Points, in no order, along strands that fork, close into loops and pass close to each other.
In the rows, 128 means zero.
Two points are linked if the straight distance between their rows is under 222. Some points are linked to none.
gagun: [116 161  72 133 126 169 132 149 160 116 128  94 122 175 100 107 117  58
 118 122 130 127 117 104 146 104 132 130 100 210 116 134 121 128 177 139
 146 111 129 163  96 136  75 124  81 147 158 204 146 112 122 127 115  89
 128 203 130 162 182 168 117 108  78 153 137  93]
tumon: [123  91 159 128 134 169 143 142 159 144 144 110 161  99  96  33 123 132
 116 161  97  98 155 154  75 140  68  53 152 169  90 114  47 174 165  85
 106 132  86 137  82 131 105 126 170 138 121 116  89 121 170 184 141 129
 108 120 157 158 146 108 114 150 147 131  86 102]
Miraz: [120 143 155  76  97 140 107 102 193 129 168 156 132 146 158 105 133 150
 154 133 147 114 127 127 120 110  92  75 153 140 114 108 147 119  96 115
 148 139 114 129 140 131 132 149 137 103 114 118 115 141  53 166 140 105
  59 145 149  71 118 110 136 157 159 126 162 115]
zup: [142 111 176 121 145 104 156 102 127 118  62 122 120 137 150 117 144 143
 114 110 161 140 107 140 124 158 144 145 106 104 154 121  93 116 118 173
 157 163 116  93 125 141 192 180 113 145 156 113 120 120 195 117 117 187
  91  45 104 120  90 163 141 108 137  82 132 101]
meno: [166 101 144  93 168 111 149 131 155 135  86  77 121 139 128 151 106 103
 123  94 171 177 109 131 111 103 107 129 139 108 154  70 141  70 185 174
 181 148 125 119 165 122 140 111 118  98 118 120 151  75 126 104 115  99
 150  38 142 115 108 140 189 109 122  77 101  98]
ter: [109 132 165 188 140 133  83 125 101 135  72  65 113 153 133 186 115  90
 160 124 109  83 163 131  51 176 108 147 131 109  92 118  89 122 154 104
 114  87 114 125 110  84 154 117 200 101  90 106 137 103  68 152  99 111
 145 133  47 138 110 107 143  95 126 123 123 144]
leg: [ 80 118 118 155  91 132  76  90 165 104  96 159  95 116 152 140 121 109
  45 131  92  36 141 142 113  79  89 125 165 137 125 102 147 136 153 143
 194 123 109 157 155  84 121 103 128 142  82  83 126 139 176 100 118 146
 123 130 138 131 152 162 128 180 125 129 149 140]
Guro: [136 146 117 131 178  91 152 138  96 115  86  98 130 137 115 146 101  90
 131  69 160 156 138 128 150 141 143 163 108 117 167  83 145  51 164 182
 157 121 123 125 133 155 180 110 148 120 144  89 144 121 142 116  85 104
 152  67 100 105  89 138 161 101 121  76 101  73]
fik: [ 82 133 115 160 152 121  90 108 140 138 105  72 105 168 139 142  92  92
 124 129  81  48 163 137  97 152  92 104 163 118  93  91 118 118 158  99
 140  60 102 142 117 112 139 100 182 105  71  85 136 136  90 155  90  98
 141 137 116 118 112 101 152 141 139 127 132 116]
vagof: [157 117 104 165 153 135  95 122 124 152 128  88 117 141 125 190 146  84
 140 146  95 130 154 145 100 156 119 191 111 112 173 139 107  52  89 143
 145 119 163 135 120  94 121  98 137 132 113 126 183 116 105 119 128 124
 203  92 140 131  97  61 119 102 176 171 172 185]
raveg: [ 78  96 125 115 138 136 103 108 153 127 125 138 119 141 162 130  79 106
  73 119  97  49 108 134 126 106 128 122 149 127 111  96 138 188 155 106
 130 136  98 151 156  51  96 110 122 137 119 134 117 128 188  78 142 162
 140 126 151 113 109 146 120 133 119 137 113 164]
sodif: [ 97 136 130 137  79 115 112 171  85 147  96 160 101  85 130 138 161 138
 139 148 102  95 142 140 120 132 128 153 122 108 121 207  96 185 118  98
  96 105 123 166  89  98 161 119  94 146 146 117 127 158 124 149 152 176
 118 128 132 164 179 128 146 159 117 127 146 114]
tiku: [149 126  92 144 114 111 153 145 167 148 106 143 114 156 156  88 107 132
 112 185  85 114 156  89  55 132  69 137 134 111 128 119  94 108 131 136
 162 114 119 158 125 115  85 112 107 151  89 116 125 155 152 168 147 100
 120 125 169 155 188 111 148 126 154 119 154 133]
mivi: [158  68 121 129 119  86 135 183  82 109 167 149  95  86  99 118 153 140
 167 144 129 224 162 120  73 165 146 111 118  94 109 118  62 121 118 113
  48  88 111  63 113 128 121  83 186  59 110  81  80  98  96 122 176 129
 166 140 106 170 119 112 133 139 134 120 110 138]
Dazo: [169 116 157  75 163 162 172 111 138 150 116  73 200 150 118 105 132 178
 160 126 199 236  82 107 180 114 112 137 114 139 126 110 136  93 148 136
 122 143 145  85 122 132  97 200 100 189 171 189 159 121 129 121 132  97
 103 135 128 119  71 122 141  97 152 120 117 158]
bot: [154 144 126 109 105 109 131 113 202 139  56 117 138 195 162 126 102 117
  85 100 136  83 123  91 103 143 139 134  97  98 153  64 134  97 101 149
 186 144 103 119 139 141 160 145 146  82  92 112 122 137 126 110  96 131
 106 102 159  85 151 133 148 127 166 107 177 120]
kag: [ 95 143 170  81 153 159 208 109 150 140 118  82 173 187 144 127 128 191
 143 111 192 206  63 109 155 127 115 134 151 142 147  99 134 160 116 137
 143 159 127 137 142 107  99 203  92 185 130 171 125 111 146 120 131 126
  82 119 162  94 100 115 144  91 140  92 117 122]
Kave: [110 132 130 162  64 125  73 136 108 124  88 177 119  79 148 154 148 147
 145 157  90  45 129 134  94  89 129 168 152  93 144 201  96 109 113 140
 132 125 142 143 125 116 161 135 130 139  74 114 128 154 110 125 145 132
 135 147 108 166 185 126 177 169 130 127 170 130]
Denu: [131  82 128 180 118 144 166 139 145 127 122 103 157 145  49 123 115  68
 105 116 145 163 169 203  89 122  67  84 151 156 166  87 119 114 183 161
 159 119 114 145 126 138  69  68 158  97 121 133 100  67 117 146 132  63
 180  98 134 168 124 102 137  97 144 129  93 118]
Vus: [119 100  69 100 141 116 100 175 148 157 142 132 151  74 147 132  96  94
  86 132  73 116 190 128 129  63 148  91 170  92 125 169 138 144 185  58
 136  74 157 151 126 154 156 109 147 143  97 120 164  94 174 142  42 106
 150 138 165 103 160 122  97 159 159 110  58 113]
Zad: [105 138 103 104 107 116 130  60 186 130 186 192  84 152 153  86 134 147
 122 146 120 112 145 141 125 108  90 108 150 154 121  99 165 102  74 138
 175 134 136 153 153 157 101  91 116 143 114  97  97 165 104 136 127 116
  56 143 160  95 133 138 108 158 154 140 180  89]
folig: [ 83 133 130 119 178 147  96 120 100 112 127  95 130 117 137 176 127 122
 113  86 105  91 129 115 174  96 170 148 187 135 105 151 139 113 157 124
 196 123 127 166 155 108 167 119  76 139 109 169 200 115 178 107  67 117
 137 104 133 102 104  87 171 148  83 117  79 105]
bodo: [184 142 112 184 133 108  76 127  88 135 135 107  90 144 114 241 126 101
 159 128 113 157 171 128 124 128 144 198  99 121 154 143 155  98 104 144
 117 108 172 150 142 114 150  74 140 109 133 132 159 120  53 109 127 104
 172 121  91 102 110 106 119  98 110 137 144 179]
Tigu: [134 121 127 116 159 168 157 129 154 133  80  48 165 136  73 134 161  85
 145 109 167 211 114 153 144  90  95 141 109 160 154 112 105  60 170 151
 192 122 141 137  88 127 108 124  84 118 127 192 159  85 103 137 108  47
 134  92 147 158 112  99 181 115 122 138 120 106]
sof: [113 141  99 123 144 121 105 162 123 159 146 128  82 136 158  78 100 119
 147  99 153 104 127 104 135 181 144 141  90 132 119 114 166 125 112 109
  61 129 131 124 121 141 139 133 160 150 179  87 136 184 109 139 135 172
 153 164 105  79  99 172  70 124 110 173 142 153]
duza: [168  84 146 126  91 135 149 164  54 103 148 165  99  36  84 107 155 154
 164 162 137 210 119 132 127 150 119 126 143  78  91 171  95 153 106 122
  31 104 123  70 136 131 128 130 153 122 135 130  88 131 113 128 189 151
 154 140 100 164 139 139 105 138 117 130 113 160]
Rez: [ 98 116 112 118 145 149 103 142 138 144 124 105 147 112 158  94 119 117
 167 133  87  68 145 136 108 141 127  89 166 140  90 130  87 117 169 106
  96  91 111 112  73 137 156 162 187 121  85 113 128 140  86 171  92 120
 135 179  83 138 133 130 136 155 123 150 119 113]
Neb: [145  95 118 128 127 140  96 136 153 149 152 139 141  73 128 140 107 103
 114 141  88 111 160 148 113  90 111  90 157 125 131 157 118 123 152 114
 118 102 157 108 108 138 130 121 172 125 111 102 140 122 127 144 101 122
 152 139 124 137 133 110  96 153 147 123 108 151]
vabu: [119 118 188 116 115 133  83  87 154  96 128 126 136  80 132 172 165 120
 114 110 121 105 102 172 168  99 153  97 145 142 107 122 141 109 132 139
 161 133 124  90 145 124 174 150 154  81 104 135 125  96  73 104 111 134
 115 130  97 109  85 119 148 136 125 113 129 128]
Lak: [149 161 170 127  87 147 143 158 124 111  68  83 179 116 141 102 196 141
 154 159 163 122  92  96 193 142 153 135  72 134 144 162 102  96 133 113
 102 142  98 102  76 173 187 180 134 127 130 157 138 124 103 127 140 138
 128 199  76 136 174 139 143 136 118 166 136 154]
dova: [ 92 168 114 123 159 143 139 106 103 154 182 112 171 160 117 120 133 153
 194 135 139 137 105 112 188 148 153 111 122 176 107 132 131 129 114  86
  93 112 168 117 104 165 130 183 119 152 158 144 152 160  59 171  89 101
 121 182 116 118 104 114  96  93 127 160 166 117]
muf: [171  87 150 104 124 130 109 104  89  65 134 158  90  69 119 139 161 132
 123 144 141 156  89 163 152 114 164 166 140  97 150 146 157  87  96 162
 135 132 145  94 194 103 157 155 109 118 151 133 135 123 114  61 177 177
 165 118  83 128 107 162 118 135 120 121 155 175]
sobez: [111 146  91 147 140 133 137 122 150 156 120 135 155 157 161 119 124 137
 146 169  66  91 128 109 110 117 106 142 125 138 129 122 113 119 109 110
 142 121 145 154 111 123 111 148 100 196 117 153 140 152 149 156 100 112
 135 122 174 147 163  87 114 125 159 145 164 141]
vor: [123 125 124 143 146 119 174 112 106 145 210 154 166 160  70 120 116 178
 168 133 153 165 158 152 106 175 118  99 139 149 118  99 129 100 117 139
  68 136 143  97 126 181  83 111 175 113 128 119  99 166  65 170 130  85
 132 134 117 132  88  89 111 105 145 127 141 129]
bibu: [131 110 114 149 149 152 126 129 117 167 113 151 177 113 163 110 142 129
 139 156 152 115 121 120 150 120 149 163  83 147 163 128 110 140 105  99
 142 158 180 102  89 145 124 225 146 194 178 140 134 170 139 113 111 162
 167 146 116 120 103 134  56 115 161 179 181 173]
Dak: [ 95 133  70 159 144 160 134 128 160 107 170 111 136 142  76 101 112  59
  93 147 115 138 124 139 128 126 125 100 114 200 154 102 111 122 159 122
 145 100 164 154  92 147  73 103 138 138 132 164 121 121 118 149 126  80
 147 195 136 178 148 132  67 110 128 160 131 113]
dif: [105 136 134  97 137 126 142  98 129 144 123 120 120 159 146 101 153 130
 154 135 141 129  80 126 146 168 133 127  86 159 126 130 130 199  42  72
 120 130 134 120 124  93 119 189  95 136 180 157 120 138  86 121 160 180
  82 130 181 108  99  97  91  94 153 148 197 152]
liv: [ 86 157  66 137 132  89 110  98 137 128 169 179  42 131 150  94  97 132
  88 145  84  85 164 137 108 144  99 145 157 140 138 115 150 100 103 147
 155 110 158 144 137 131 110  61 144 152 122  39  97 176 138 148 127 139
 115 130 153 116  99 158  87 163 133 128 153 106]
nezi: [162  84 157 102 141 112 117 135  60  81 129 150  92  38 100  90 164 128
 132 149 104 163  97 145 145 140 150 162 147  50 104 176 112 149  85 113
  90 111 124  88 161 124 169 129 136 114 162 129 138 142 152 100 194 159
 164 108 114 170 131 133 113 150 140 123 133 140]
likud: [164 132 145 133 120 144 130 133 109 151 219 158 134 148 107 155  86 179
 169 143 142 157 162 122 119 140 115  98 171 130 120 136 175 150 139 156
  54 132 134 132 167 135  73 106 128 144 126 118 120 166  83 143 160 125
 130 144 114 116 129 121 120 117 104 126 115 156]
kizav: [196 130  84 126 108  95 151 172 165 146 147 160 109 141 129  78  80 136
  80 160 133 155 180 110  85 106  96 140 124 109 169 117 144 103 136 153
 110 127 131 142 120 153  86  80 136 127 126 104 115 135 144 147 134 105
 150 136 172 140 176 151 101 137 138 132 135 128]
Lisom: [119 182 156 141 125 153 126 118  92 153 184 154 110 149 117 190 123 154
 159 108 151 140 151 123 148 113 116 121 129 162 122 162 183 175 107 137
 115 146 147 175 165 108  92  94 103 145 141 128 123 119 110 132 149 131
  91 115 134 105 115 126 118 103  88 108 111 145]
zole: [114 117 166 151 151 169 162 133 127 139 103  73 175 137  60 143 120  78
 125  98 158 175 135 163 125 116  73 109 121 161 139 110 102 133 193 119
 166 122 122 160  97 147  89 120 141  95 114 158 114  86 111 171  93  42
 131  86 170 153 116  78 131  88 137 118  99  98]
kegon: [166 137 184 142 124 176 108 165  70 147 132 115 199  56 116 153 152 164
 135 136 128 103 193 120 144 124 107 112 123 115 104 173  89 141 142 121
 106 151 129 184 125 152 174 131 123 180 121 155 180 125 211 156 111 116
 154 107 140 125 143  65 142 141 151 110  89 116]
suzin: [ 87 139 177  62 112 170  93  68 157 108 136 106 111 126 158 165 186 141
 162 100 115 110  85 131 170 114 123  86 168 138 104 135 176 136  80 121
 153 142 120 124 161  98 163 136 129  82 112 136 128 105  70 107 151 149
  76 136 124  72 102 104 136 161 145 131 165 132]
rak: [132 169 107 142  85 148 115 160 172 118  98 135 131 163 109 141 123 112
  93 142 129 131 111 104 118 103  92 127  94 170 147 147 135 170 168 150
 139 134 113 155 117 108  84 121  77 130 115 164 129 103 124 110 145  84
 113 162 145 145 218 179 147 139  69 127 125 122]
sado: [ 95 161 110 112 160 159 116 127  92 130 166  95 157 104 118 128 180 145
 158 122 118 113 145 123 195  79 179 129 150 155  97 174 128  85 146 120
 158 131 108 178 121 153 143 131  45 187 134 207 202 124 193 131  78  95
 110 132 147 135 112  79 167 158 101 143 101  81]
lum: [100 159 137 137 111 108  89 134 142 114  81 143  72 147 151 141 115 109
  77 123 115  73 143 123  99 118 105 135 154 129 128 120 145 131 140 169
 186 108  92 157 153  91 137  90 118  83  85  86 107 128 145 102 100 139
  98  94 134 124 159 178 183 159 106  80 121  95]
zukag: [ 83  96 129 107 174 104 196  81 123 123 143 114 170 175 132 137 114 147
 143  89 160 176  55 144 181 146 146 130 133 134 158  72 163 139 128 120
 153 162 136 130 168 139 105 175 103 137 166 164 128 111 161 106 100 130
 116  90 155 122  59 101 111  68 143 111 120 130]
tadut: [ 78 128 165 141 122 134 136  73 138  61 125 144 142 124 155 141 145 156
  95 127 126  87  71 161 158 131 182 115 155 129 133 106 140 127 119 160
 164 162 118  81 157 106 163 176 153  97 104 121 113 119 128  81 129 162
 105 148  64 145  79 150 130 112 128 125 119 129]
Nuzi: [117 171 108 104 100 122  94 140 117 152 161 168  61 106 143  93 135 121
 161  86 146  88 153 132 141 141 126 112 113 132  93 150 167 154  82  90
  95 133 132 152 132 143 177 105 152 145 176  80 133 202 109 149 142 178
  89 148 118  66 127 180  89 171 103 151 178 122]
maza: [101 136 119 170 135 184 115 143  73 143 160 129 174  95 134 151 149 171
 146 130 111  68 181 127 140  92 149 133 149 124 102 179 113 133 140 123
 131 149 136 193 114 154 146 144  75 225 108 187 212 150 216 153  86  91
 131 115 142 128 140  73 160 146 134 129  95 107]
Borap: [ 97 132 115 171 171 147 122 115 100 154 117 146 180 139 166 147 118 134
 113 146 114  94 139 117 152 114 161 157 122 129 130 133 101 159 108  85
 171 153 177 150  96 127 121 186 122 200 159 141 148 155 176 142  80 127
 142 132 155 128 112  78  70 126 160 151 127 142]
nunen: [142 147 223 162 115 182 123  99  78  89 138 131 193  81 118 124 187 193
 141 159 138 104 146 125 156 136 138 128 134  90 100 155 105 141  93 138
 123 187 134 156 124 158 196 174 142 152 123 137 155 126 220 134 136 147
 143 103 128 120 128  72 140 130 159 105 111 120]
fibin: [116 114 174 119  83 150 166 120 108  96 101 123 182 110 158 154 143 189
 110 139 114 112  72 115 156 140 156 110 162  91  98 143 130 163 139 132
 124 155 109 100 161 102 168 205 120 131  81 153 136 105 179  90 132 150
 107 153  98 123 126 134 165 126 140 113  88 150]
foto: [150 140 142 127  84  89 129 127 171 126 109 181  97 177 162 135 100 146
  90 141 118  79 145 101  75 138 122 131 146  95 140  88 157 112 103 156
 152 157  83 114 178 117 132 122 136  94  76  74  73 151 125 135 117 151
 100  98 140 109 157 148 161 135 152  85 147 106]
vafab: [ 93 136 149 106 130 124 131 117  88 129 146 154  98 116 134 186 122 143
 171 104 116 177  98 131 192 105 136 102 156 156  88 179 174 214 129 108
  82 122 135 161 143 116 107 136  80 151 168 164 116 119 107 125 130 135
  54 121 118 139 115 138 132 118  81 108  64 119]
zod: [133 161 109 140 141  98 149 155  86 118 115 150 112 117 138 104 119 150
 119 102 127 130 103  97 167 128 183 152 107 115 120 149 149 133 130 134
 120 131 120 124 117 171 132 137 100 144 173 110 131 141 166 108 129 147
 115 126 105 147 134 178 131 124  73 130  91 100]
Romi: [157 178 141 132 111 142 144 133 202 109  95 112 133 193 111 119 135 128
  77 105 158 122 110 102 128 117 107 140  90 139 147  65 147 134 137 182
 155 149 106 149 119 135 110 108 109  77  99 128 114 103 126 102 118  90
 123 144 137  90 183 159 148 130 108 136 141 124]
fito: [176 101 105  93  75 109 129 154 113 149 141 188 114 146 176 127 114 195
 175 171 114 116 123  74  80 159 132 149 137  82 113 130 121 124  77 130
  53 137  95 108 147 108  99 140 104 139  94 142 106 164 102 118 175 152
 113 160 159 130 186 134 167 154 149 145 169 178]
guga: [165 142 110  99 145 132 103 126 163 117 174 129 130 127 110 118  86  75
  90  71 154 129 165 123 159  93 146  86 132 155 136  91 202 100 165 139
 149 122 120 165 144 186 118  97 155 103 138 129 133 112 113 122  95  92
 141 170 132  79 143 150  91 123  99 142  97 126]
pakon: [136  71 136 171 154 143 165 140 137 136 133 105 151 115  74  95 112  89
  65 171 106 117 152 169  70 126  77  84 155 145 126  99  80 155 180 124
 130 136 105 124 118 124  86  90 170 145 102  97  78  88 169 154 143 110
 143  80 152 160 128 117 139 118 143 114  70 118]
fameg: [109 134 100 109 133 124 117 183 126 169  95 116 127 164 185 141  41 114
 144 105 125  71 128  73 105 168 157 145 120 101 126 111 143 135 161 123
  74 122 114 132 120  93 132 144 148 144 139 117 161 180 128 130 123 144
 144 144 109 107 118 172 125 120 107 125 122 156]
livun: [162  99  94 129  80  83 125 170 108 132 179 200  96  96 165 127 134 149
 171 155 103 113 141 110  99 126 165 134 130  73 115 145 125 119  96 110
  32 111 140  98 116 154  98 102 157  96  77 100 114 138  96 144 161 157
 168 213 146 148 185 147 130 165 130 165 152 184]
Mefi: [120  92  67 152 170  73 152 128 155 114 115 114 102 125 116  75 120  74
  75 148  61 147 115 145 103 120 162 145  96 117 149 130 106 126 147  97
 141  90 131 110  99 132  89  64 140  92 138  94  94  83 166 115 140 142
 181 139 154 196 147 140 111 135 132 152 114 107]
seke: [122 131  73 119 144 129 118 110 187 120 202 116 100 132  94  92 101  61
  90 102 142 124 171 147 141 123 119  73 127 180 162  63 181  98 137 114
 130  98 157 157 116 167 100  67 176 107 143 108 122 118 102 146  92  85
 166 189 122 108 128 119  62 118 148 162 142 128]
Doda: [152 173 138 185 154 115  81 141  92 132  81  66 138 170 133 240 110  85
 154 119 121  98 153 126 111 155 162 178  78 124 150 135 115 133 111 138
 126 104 157 136 122 133 176  90 162  85 124 122 163 122  71 144  87 113
 163 119  64 129 136  88 118  92 124 142 135 154]
Nimu: [ 60 154 156 101 183 144  99  81 116  97 100  51 137 131 141 163 163 113
 140 110  93  91 109 159 160 124 163 114 145 153 103 163 124 167 124  83
 182 127 130 140 128  91 179 137  91 118 140 164 186  92 155 101 107 143
 109 120 133 139  81  43 131 118 108 147  94 126]
gubug: [171 121 102 143 104 125 101 150 122 129 216 164 108 104 112 153 129 148
 175 117 114 172 171 120 124 132 163 102 124 112 129 154 164 112 121 126
  60 107 132 102 124 168  79  93 142 105 114 124 113 120  94 112 154 134
 176 212  81 134 143 141 108 139 108 170 116 165]
pano: [151 155 110 177 101 116 117 166 107 156 125 115 116  97  94 140 160 125
 163 176 112 173 185 122  68 114  89 132 127 138 113 187  45 121 127  91
  98  91 148 131  61 140 119 113 159 113 110 121  99 121  70 202 145  99
 121 150 144 173 157  97 118 141 146 141 159 137]
fep: [135  70  91 113 156 131 117 109 176 117 135 136 121  76 104 101 140  64
  71 146  56 179  96 155 151  55 155 135 126 127 147 148 115 103 144 117
 165  86 124  83 126 108  79  97  77 112 136 141 113  61 166  63 160 130
 195 137 160 168 169 142 111 155 112 142 107 121]
reg: [121 127 116 103 125 144 109 125 126 160 117 147 125 136 174  92 122 136
 163 127 157 103  93 109 156 169 136 139  81 136 128 114 151 152  81  92
 113 149 145 110 136 107 133 202 115 171 187 133 137 196 110 108 151 172
 145 143 126  87  83 137  66 115 148 162 188 169]
Sanem: [146 111  97 128  83  97 135 116 164 133 139 162 103 148 120 100 129 119
 118 124 183 150 140 179  82 162  70 124 112 123 153  51 120 112 111 140
 128 164 140 104 160 128 128  77 176  94 142  95  89 165  98 158 146 152
 144  72 172 102  73 135 101 108 171 150 190 141]
Pozur: [117 130 109  90  76 104 101 154 125 161 138 170  64  91 161 115 142 143
 155 116  97  95 158 148  94 112 118 114 147 118 103 197 140 149  93 100
  99  89 127 161 120 100 157 105 105 144 138 100 139 179 135 157 139 162
  79 130 144 106 149 148 133 199 117 105 156  98]
Lif: [143 146 125  96 118 116 143 167 114 108 112 127 127 108 137 109 121 128
  84  70 164 115 129 105 205 109 167 115  97 136 108 124 164 192 174 118
 126 152  93 157 112 155 130 118  88 135 162 151 143 121 209  96 108 123
  92 146 128 105 161 189 108 141  71 122  68  97]
rozut: [ 89 126 171  98 139 153 120  83 178  94  95 106 128 103 149 133 124 115
  76 104 141  79  92 129 167 104 131 134 122 128 130  95 135 224 130  93
 196 163 132 178 151  77 129 119 110 144 124 163 144  81 206  70 148 159
 111  97 187  80  97 116 107 127 143 124 116 135]
gal: [123 119 136 123  85 146 134 162 134 136  63 138 149 140 194 155  92 175
 115 109 152  87  85 105 114 149 139 150 120 105 140 114 133 159 150 152
  90 163 129 103 141  81 129 213 124 169  86 140 129 150 141 102 132 143
 110 154 108 117 130 166 149 125 108  99 130 166]
dut: [163 129 130 115 121 109 128 168 140  91 124 128 154 126 111 115  48  92
  60  92 154 118 145 100 150 116 161  85 116 142 133  76 181 162 192 144
 128 136  91 137 137 149 118 120 157 115 154 122 118 112 165 103 107 113
 149 147 106  93 171 184  93 111  87 109  66 116]
mef: [ 55 183 132 157 169 100 133  82 106 109 112  69 112 193 119 120 161 121
 149 127 101  85 115 119 115 187 163 149 111 121 110 116 105 110 107 115
 151 103  82 147 120 130 139  95  87 105 132 126 161 128 153 116 103 136
 117 103  99 166 139 105 184 112 111 139 119  94]
pobu: [163  58 121 114 180 101 133 121 121 142 103  97 102 126 128 144 120  74
 133 145 112 178  98 157  92 125 105 137 146  92 138  99 129 112 156 146
 130 131 100  93 150  72 113  93 113 107 134 119 117  88 146  97 147 150
 187  34 151 135  91 134 159  93 136  87 105 143]
miteg: [114 153 119 128  94 102  99 108  57 111 112 162  84 123 157 193 137 159
 170 158  95 108  96 119 144 183 179 163 142 110 114 176 133 136  54 119
 102 117 131 108 174  98 156 141 127 112 126 104 129 158  81 108 148 189
 104 141  78 149 122 128 143 126 108 132 146 147]
Luzun: [125 173 128 142 169  84 114 131 119 133  79 117 119 143 148 142 115 109
 132  90 161  81 146 109 122 168 149 167  80 110 157 117 108  93 126 161
 155 154 129 123 118 145 211 123 149 108 136  86 146 159 158 138  90 160
 125  59  82 107  90 165 141 112 127  93 134  91]
Biz: [178 109 180 141 115 121 158 110 150 104  87 167 147 132 125 120 141 158
  77 134 145 131 122 133 129  91 139 154  90  98 148 140 128 128 120 170
 191 176 127  99 130 128 144 156 112 134 144 125 111 113 181  95 143 148
 121  84 142 126 146 131 138 122 141  87 129 118]
rede: [ 81 120 167 104 157 154 125  76 129 107 133 111 157 111 122 106 188 133
 108 119 134  90  97 164 185 108 129 102 123 151 105 123 122 173 124  90
 182 158 158 148 125 131 161 149 107 132 154 169 159 102 169 135 142 137
 114 106 178 108  82  86 106 120 144 138 122  96]
Nezaf: [125  79 136 100 180 124 137 128 135 146 128 123 152 123 138 149  90 107
 107  98 166 155  83 149 163 141 121 107 119 144 134  88 141 172 133 100
 115 157 174 128 135  99 127 160 149 138 188 141 117 115 122 118 141 142
 129 105 128 114  53 143  56  76 144 119 107 155]
nalo: [182  87 181 129 102 124 138  86 153  83 116 185 114 111 119 156 140 158
  90 148 142 157  89 148 151 101 148 164 121 121 194 121 158 117  96 187
 155 175 132 107 204  92 114 160 104 117 122 131  88 110 137  45 190 172
 124 103 137 122 122 150 121 130 142 120 151 176]
pog: [130 167  96 122 163 151 163 179 128 154 139 113 123 154  90  76  95 126
 138  93 190 173 153 107 122 113  95 152 126 179 124 135 143  90 172 193
 129 135 126 146 110 158 105 131 104 174 173 126 143 165 138 151 130  85
 135 117  88 129 131 182 143 126  78 125 105  78]
Podut: [ 77 148 151 114 142  88 174 117 104 125 140 139 128 172 116 112 114 132
 156 128 129 166 100 114 159 168 148  81 135 145  96 126 144 188 123 110
 115 105 103 145 117 132 118 145 107 103 166 135  87 123  75 159 122 116
  39 126 140 143 125 123 122 109 111  99 106  93]
ros: [154 109 158  79 152 175 168 130 130 157 131  61 182 116  79  98 157 126
 167 104 204 243 104 146 156 117  77  92 115 155 155 111 101  60 153 154
 138 116 131  84 110 135 101 133 106 115 161 180 137 105 114 126 148  72
 119  85 136 137  97 117 172 109 141 134 123 127]
tar: [ 68 135 124 113 138 122 161 122 122 150 136 139 149 166 164 106 152 170
 179 155 109 159  80 109 141 143 124 122 135 153 103 165 111 176  96  80
 121 113 107 137 123 102 121 205  57 164 157 159 128 157  79 159 121 138
  50 119 160 137 116  81 150 118 139 102 150 102]
kita: [141 155 190 123  87 168 127  82 199 114 144 128 150 145 112  80 180 185
 144 143 153 123 113 149  92 133  88 120 144 124 123 117 113  85  86 175
 152 170 107  81 134 157 153 172 146 111  84 114 106 129 109 152 136 132
  83 132 133  96 117 101 184 167 159 139 204 106]
vuk: [145  79  97 118 184 115 138 138 115 167 122  98 116 145 129 168  95  86
 149 116 130 169 101 148 105 145 101 122 141 102 127 101 135 141 131  91
 108  99 149 120 125  92 112  98 152 125 145 124 121 108  92 132 127 129
 147  76 151 116  86  90 101  88 150 108 122 151]
Fafor: [159 127 111 171  94 170 109 145  81 138 161 115 108  86  90 165 185 123
 183 166  98 193 156 145  74 124  94 151 121 130 109 204  55  92 107 107
 102 107 142 106  91 110 115 117 142 134 112 132 134 124  49 159 186 111
 182 159  92 172 141 102 120 150 115 177 148 160]
liduv: [139 170 127 114 136 135 163 145 104 155 135  89 121 189  82  59 139 151
 156  98 225 199 146 120 114 151  72 140 105 160 139 118 133 100 136 148
  99 143 130 116 112 140 101 114 116 134 194 129 112 165 121 182 149 123
 108 104 126 127 123 167 147  99 100 125 148  93]
dakov: [169 124 120 160 115  66 133 166 111 126 128 133 107  85  98 139 154  98
 107 139 119 206 161 126  71 144 123 121 106 125 131 144  74 135 124 118
 109  94 134  96  72 165 153  74 185  57 120  82  83  86  90 174 133 111
 146 112 133 174 139 125 116 129 133 107 122 118]
Mil: [155 107  51 117 134  71 141 158 175 126 133 118  59 125 119  72 130  70
  82 140 111 174 132 119  84 123 101 152 106 120 174 102 148  72 138 141
 146 120 136 110 129 128 102  64 126 111 144 103 111 115 126 104 149 127
 176 127 144 135 135 177 103 130 124 156 158 131]
Lam: [179 116 184 113  53 165 139 126 141  97  92 159 182  89 135 154 158 187
  95 128 141 136 118 124 146  77 129 125 154  75 130 163 117 129 133 195
 147 180 133 100 152 129 167 188 120 139  81 152 146  99 187  93 129 137
  91 143 105 105 147 139 183 155 131  93 110 132]
fama: [ 86 118 149 144  88 113  66  96  82  77  81 157  75  88 161 157 138 128
 125 127  83  43 115 161 132 146 165 160 155  97 120 182 122 126 102 120
 130  95 133  83 147 105 195 131 135  87 106  99 119 154 106  92 138 183
 144 145  66 165 149 143 165 160 112 139 130 144]
zifog: [137 128 107 147 104  91 140 116  88 132 143 170 117 168 154 193 101 168
 169 177  76 103  82  86 126 186 166 167 124 104 114 147 154 145  66 111
  52 110 104 109 179  76  67 119 119 100  99 148 103 150  86  98 156 173
 126 163 112 163 156 114 146 121 148 147 134 174]
vak: [137 163 167 158 105 119 148  94 133 108 178 154 156 178  96  91 164 183
 163 137 163 125 136 124 102 187 106 123 131 133 123  70 130  89  96 152
  98 176 107 111 130 196 114 110 170  84 104 114  93 143 110 179 135 122
 113 109 128 113 123 113 167 128 159 152 180 120]
Nedi: [158 144 102 141 119  99 173 187  98 129 151 155 124 116  89  88  80 169
 128 128 166 177 160  86 139 125 154 139 109 126 134 147 120 108 172 185
  86 126 121 123 119 200  97 112 121 149 155 108 117 154 155 129 148 121
 125 163  77 160 172 193 140 133  77 113  54  96]
Gusag: [129 123  52 134 131 111 128 155 157 139 156 156 156  96 128 114  90  84
  66 122 100 102 155 102 148  62 174 116 110 122 137 165 145 159 162  83
 129  90 167 159 101 187 114 108 124 146  94 133 126  99 192 137  56  94
 155 185 158 139 187 169  78 155 136 127  77 102]

A tip is a point with one link. Name the tips that can be reached along the links from each point below, in the order of the rows.
Dazo => tumon, liv, fep, Fafor
rede => nunen, liduv
Vus => vagof, Gusag

A fork is a point with three links, a tip a point with one. Leave the first point through the second and follow the links. Name the first fork or tip that comes.
zod, Lif => nunen
Denu, zole => Biz
raveg, leg => liduv
fep, Mefi => reg
zup, Luzun => tumon
Gusag, Vus => vagof
fito, zifog => sof
vagof, bodo => Gusag
sof, Nuzi => likud
Biz, nalo => Fafor

How many points has the smallest loop of links through each point below? Write 0 if it is on no loop.
Kave => 18
mivi => 0
maza => 0
